Points on a hilly landscape, in no order, each with its height.
A climber steps from a point to the highest of its 2 nearest points, and stops where none of them is higher. Distance is the straight distance between rows; heights are no part of it.
K221 (h 45.8): [-24  11   7 -11 -11 -35   2  42 -11   2 -15 -17  -6 -22 -12 -34  32 -13
   7  10]
K175 (h 39.2): [ -9  -9  34   3  15  16 -55  20   7  -7 -11   2 -29   2 -33  33 -41 -35
  -1 -27]
K308 (h 40.9): [ -6  -2  -2  -6  -8 -22  -7  10   2  -5   9 -27 -12 -18 -15 -32  31  -9
  -5   5]
K787 (h 41.3): [ 13 -11 -26  17 -26  10   9 -32  21  -4   7  -5  -6  -1   8  -1   0  29
 -16   1]
K69 (h 15.6): [-32   9  40 -22  -5 -33  29  18  -5   8 -18  15   7 -10  12  10  -7 -12
   3   5]
K680 (h 21.1): [ -5  -5  24   8 -10  -4  28 -16 -12   7 -27  32   2  20  17   9 -31   9
  -3   9]
K346 (h 34.6): [ -1   2 -10   2 -20   5  32 -12   7   6  25   5   8  -8   4   0   4  30
  -1   1]
K987 (h 44.9): [ 20   1 -10  18  16  20 -22 -30  18   0   7   1  -5  20  19  26 -11 -14
 -23   2]
K859 (h 34.5): [-10  19  -1 -10  22 -14   0  11   0  13  28 -10   9   7  14   6  25 -28
  -1   6]
K519 (h 18.2): [-17  -3  39 -17   4 -16  29   0 -27   4 -30  26   1   7   9  -5 -19  -7
   8  11]
K512 (h 46.0): [ 10 -13 -25   0 -13 -10   6  -2  -5  -9  18 -19  10 -12  -5 -39  17  24
  16  -4]
K731 (h 26.6): [  8 -16 -13 -10   3   7  16  -8 -18   6  16  15  43  11  32   5   3  38
  25   2]
K653 (h 51.6): [  6  -1 -46  14  12  42  29 -37   5  -4   4  22  -6  12  17 -20  -6  26
   0 -12]
K793 (h 8.3): [ -3 -13 -20  -6   7  26  15  32 -22 -13  26  11  28  -4 -23 -17   4  52
  41 -22]
K847 (h 6.7): [-11  -5 -32  -8  -6  27  29  18  -3  -3  40   1  20  -9 -24  -1  17  59
  26 -25]
K137 (h 59.8): [  8 -13  10  -8 -10  -3  -6  16 -36 -11 -13   8  12 -16  -7 -49  13  28
  23  23]
K685 (h 31.6): [ 13 -22  29  -9  14  -7 -13 -12 -32   2 -25  14  22  24  24   1  -2   3
  11  19]
K674 (h 46.3): [ 10 -13 -40 -10  24  39  12 -19 -12  -9   9  22  10  -3  15 -36   3  32
  21  -7]
K814 (h 51.9): [-13  -3  12  -8 -24 -19  11  29 -23  -5  -9  -2   1 -23 -16 -46  19  12
  14  11]
K29 (h 37.0): [ 29 -21  -1  17   8  -4 -42  -9  -1 -13   4 -13   8  12   6   6 -14 -14
  -2   1]
K416 (h 10.8): [-32  14   8 -18  -8 -20  29  13  16   7   9  -3 -10 -24   5   7  12 -11
 -13   1]
K922 (h 63.5): [ 28 -11  21  -6  30   7 -68  16 -25 -10 -23  -6   2   3  -8  -5   2 -24
  12  18]
K834 (h 71.7): [ 23 -13 -40  31 -13  19  -1 -31   3  -7 -24  16   9  18  33  -8 -28  28
  -2   3]
K14 (h 42.9): [ -4  -5 -30 -17  22  23  10  -5 -12  -2  23   0  14  -6  18 -28  27  26
  20   1]
K118 (h 10.0): [-18  -6  11 -10   3  12  29  38 -38  -7   3  27  21  -2 -31 -12  -6  43
  39 -17]
K144 (h 40.1): [ 19   5 -16   7  11  17 -15 -35  35   5  22 -22 -15   7  -3  31   9 -19
 -24 -10]
K882 (h 55.2): [ 17 -14  25  11  31  26 -73   7 -15 -13 -26   9 -19  14 -15   8 -22 -24
  -3   1]
K779 (h 64.9): [  2   1  11   9 -39 -19  18 -11  27   4   5  -8 -10 -12  -8  19 -16  -3
 -20   9]
K484 (h 34.8): [ -2   8  -4  -6   9  -7  24 -14   6   0   9  -1 -22 -13 -11 -26  -2 -12
  -2  -9]
K751 (h 33.3): [-10   3  20  -5  14  -7 -37  17  26  -8   2 -20 -30 -16 -38  24 -24 -50
  -2 -28]
K286 (h 23.8): [ 23 -11 -14   7   5  15   9 -29  -7   5   2  23  29  25  39  15 -17  17
   8   7]
K952 (h 33.4): [  0  22 -12  -6 -16 -21  15 -15  40  13  23 -34  -8 -11 -19  17  22 -23
 -16  -7]
K463 (h 18.8): [  2  14  19  -6  -3 -18  15  -8   7  12   6   7   8   8  14  32 -18 -17
  -9   7]
K536 (h 33.8): [-12  16  -2  -9 -11 -31  -1   8  50   7  10 -41 -17 -25 -29  32   4 -42
 -12 -18]
K203 (h 27.7): [-11   5  13   3 -10 -25 -34  26  21   2  16 -33  -3  -5 -11  38   9 -28
 -13  -9]
K534 (h 21.7): [-17  19  -1  10 -22  15  55 -15  11   6 -13  33 -15   1  -7   9 -37  24
 -10  -6]
K596 (h 26.5): [ -3  25  -3  17 -26  -1  37 -26  29  12 -15  22 -15   2   5  20 -34  -1
 -30   4]
K498 (h 38.0): [ 12   7  -7 -17  28   4  -3  -7 -10  -4   8  -5 -16  -8  -7 -45  21 -21
   8   4]
K406 (h 11.9): [-37   5  16 -19  -9  -7  40  42 -22   3   0  20   8 -11 -24 -16   1  23
  26 -10]
K611 (h 59.1): [ 18 -15 -10  38 -12  10 -12 -25  -5  -6 -41  16  -3  33  26   9 -28   6
 -18   9]
K57 (h 21.6): [ 21   5   1   0   9  -5  11 -18   2  11  19  12  25  22  27  19  -5  -5
   2  14]
K358 (h 35.7): [ 13  10 -27  -4  -6   5  16 -43  33   6  27 -23 -14   2 -14   3  18  -8
 -10 -11]
K276 (h 21.5): [ -7  -5  48 -18   3 -27 -40  32 -29  -5 -38  -8   3  -7  -9  -2  15 -25
   1  26]
K330 (h 24.4): [ -6  -5   1  14  -7  24  30 -17 -16  -1 -12  34   8  16  19   2 -16  35
   0   4]
K325 (h 28.0): [  8  -8  28   5   9 -13  -8  -5 -10  -4 -21  14 -16   5   4  -7 -22 -23
  -8  11]
K116 (h 13.1): [-33  20  -9 -15  -7  -9  32  22   3  13  25  -8   4 -11  -2  -3  38  12
   0  -7]
K398 (h 41.2): [ 25 -19 -12   5   2 -15 -21   1  -8  -7  10 -18  16   0   8 -21  10   1
  13   8]
K136 (h 18.3): [ -2  -3   7  -6  12 -23 -15  29 -28   8  -2 -12  30  10  20 -11  31  -3
  11  13]
K634 (h 1.3): [ 22  17 -36   4  -7  33  35 -35  22  17  26  13  14  10  10  10  -8  24
   1   1]
K786 (h 29.0): [ -7  -6  -5   6 -23  21  35  -2  -7   4  14  23  19  -1   0  10  -9  56
   7  -6]
K338 (h 46.4): [ -3  -7  44  -2  16   4 -51  17 -13 -11 -32   8 -22   4 -14  27 -31 -36
  -8  -1]
K2 (h 34.0): [ 27 -26   8  13  12   2 -34 -16 -20  -8 -22   8  13  21  23   2 -16  -1
   6  13]
K435 (h 51.2): [ 20  -1 -18  45   0  25 -31 -25  12  -8 -25  10 -10  33  21  31 -25  -4
 -25  -2]
K996 (h 13.2): [-41  15  24 -22   2 -41  14  35   2   7 -18  -8  -2 -23  10   9   9 -31
  -7  -2]
K883 (h 39.9): [-14   2   9  -4 -17  -8 -11  -5  55  -7  -6 -26 -37 -28 -32  38 -18 -38
 -28 -20]
K204 (h 28.4): [-19  22  -1  -3  -4 -42 -15  40  21  12   8 -38   2  -4  -6  17  26 -35
  -6  -8]
K467 (h 17.5): [-21   5   2  -3  -2  18  53   4  -7  -1   6  34  -8  -6 -20  -8 -26  28
  13 -17]
K788 (h 35.4): [  7  17   3   5  -2  10 -16 -23  43   7  11 -15 -23   0 -16  48 -17 -32
 -30 -10]
K627 (h 47.4): [  7 -19  22   7  -5   0  -4  -9 -29 -13 -40  19  -9   4   6 -34 -12  15
   2  24]
K256 (h 24.6): [-12  -2  38 -13   8 -24 -14  20  -7  -6 -21  -1 -15 -14  -2  -2  -7 -36
  -6   9]
K829 (h 48.6): [-12   2  10   4 -33 -16   9  -8  44  -5  -9 -14 -30 -29 -12  24 -17 -22
 -32  -1]
K110 (h 29.1): [  2 -19  15 -15   5  -8   5   2 -36   5  -7   9  42  17  26  -7   9  26
  27  12]
K781 (h 19.6): [-13  11  25 -13   9 -36 -24  47 -29  11 -24 -12  14   6   4 -15  33 -20
  10  20]
K726 (h 30.7): [ 10  28  -3  15 -15   8   9 -28  36  16 -10   6 -17   3  -3  39 -32 -22
 -34   5]
K461 (h 14.7): [-29  15  10 -18  -6  -7  55  12  -2   9  12  22   1 -12  -5  -2 -14  10
  11 -10]
K223 (h 32.5): [ 10  -9  -5   2  15   5 -38 -10  18 -13  10 -30 -30  -5 -21   3  11 -30
 -14 -14]
K429 (h 58.2): [  0  15 -34  33   1  32  24 -33   3  -1 -19  27 -18  20  20 -10 -13  18
 -14  -5]
K628 (h 2.8): [ 16   8 -43  15 -17  48  37 -24  17   8  11  26  16   8  -1  10 -22  56
   6 -11]
K935 (h 57.8): [ 22   2  19 -15  26  -2 -48  20 -33  -4 -26  -4  11  -3   7 -24  26 -20
  18  32]
K906 (h 37.6): [  8  -1  -1  -6  34   8 -18 -10  -1   1  21  -1   4  12  20   0  17 -26
  -3   8]
K569 (h 17.0): [-24  11  -6 -12   5 -12   8  43 -31  13   1  -5  32  13  17 -14  42  20
  21   2]
K598 (h 31.2): [  6  -1   1  15  -2   0  11 -22  -3  -4 -10  13 -19   3   6 -13 -13  -5
 -13   5]
K713 (h 32.7): [  4  -9  12  15  -7   3 -46   5  19  -7  11 -21 -12  -2 -15  42 -10 -14
 -22 -10]
K95 (h 38.5): [  3 -15  28  20   0   5 -40  -2   4  -9 -16   1 -19  10  -4  40 -29 -20
 -24  -4]
K247 (h 40.2): [  5   3 -15 -16  33   8 -10   2 -17  -1  20  -4   9  -1  20 -28  36  -8
  13   9]
K133 (h 37.1): [-10  10 -17  -4  -8 -24   3   0  21   5  20 -42 -11 -10 -17 -10  38 -20
  -7 -12]
K252 (h 52.2): [  5 -20 -16  -9  -8  -5  -1  20 -28  -8   8  -5  31  -8   3 -42  20  41
  33   1]
K273 (h 52.7): [ 17 -26   0   4  -9  12 -10  -7 -31 -17 -25  16   8  -8  14 -41  -3  34
  11  19]
K885 (h 4.5): [  9  -5 -45   2 -11  46  34 -13  12  -4  28  12  17  -4 -17   3  -4  64
  17 -25]
K407 (h 50.0): [ 20  -2 -12  19 -38  -6   3 -30  37  -1   8 -20 -14  -6 -13  17  -6   0
 -27   1]
K913 (h 29.8): [  5  -2  15  -2  25   2 -57  18   8  -9  11 -29 -23  -3 -35   9   1 -39
  -1 -17]
K819 (h 31.5): [-19  27 -17  -5  10 -29   1  38   3  20   8 -27   7   6   7  -9  40 -27
   2  -6]
K813 (h 15.2): [-20   7 -16 -12  -5   3  23  25 -14  11  29  -3  23  -1   7  -8  32  36
  18  -5]
K827 (h 35.3): [ 22  -4  -3   1  26  14 -36 -14  -3 -16  -3 -14 -27  -7 -11 -28  11 -28
  -7   8]

Where does a climber stop that starts at each point below?
K628 => K834
K519 => K779
K110 => K137
K952 => K137
K534 => K834
K358 => K834

Write out the way that a climber takes from each point below.
K57 => K286 > K731 > K110 > K685 > K2 > K29 > K398 > K512 > K252 > K137
K416 => K996 > K69 > K519 > K680 > K330 > K786 > K346 > K787 > K407 > K779
K461 => K467 > K534 > K596 > K726 > K788 > K144 > K987 > K435 > K611 > K834
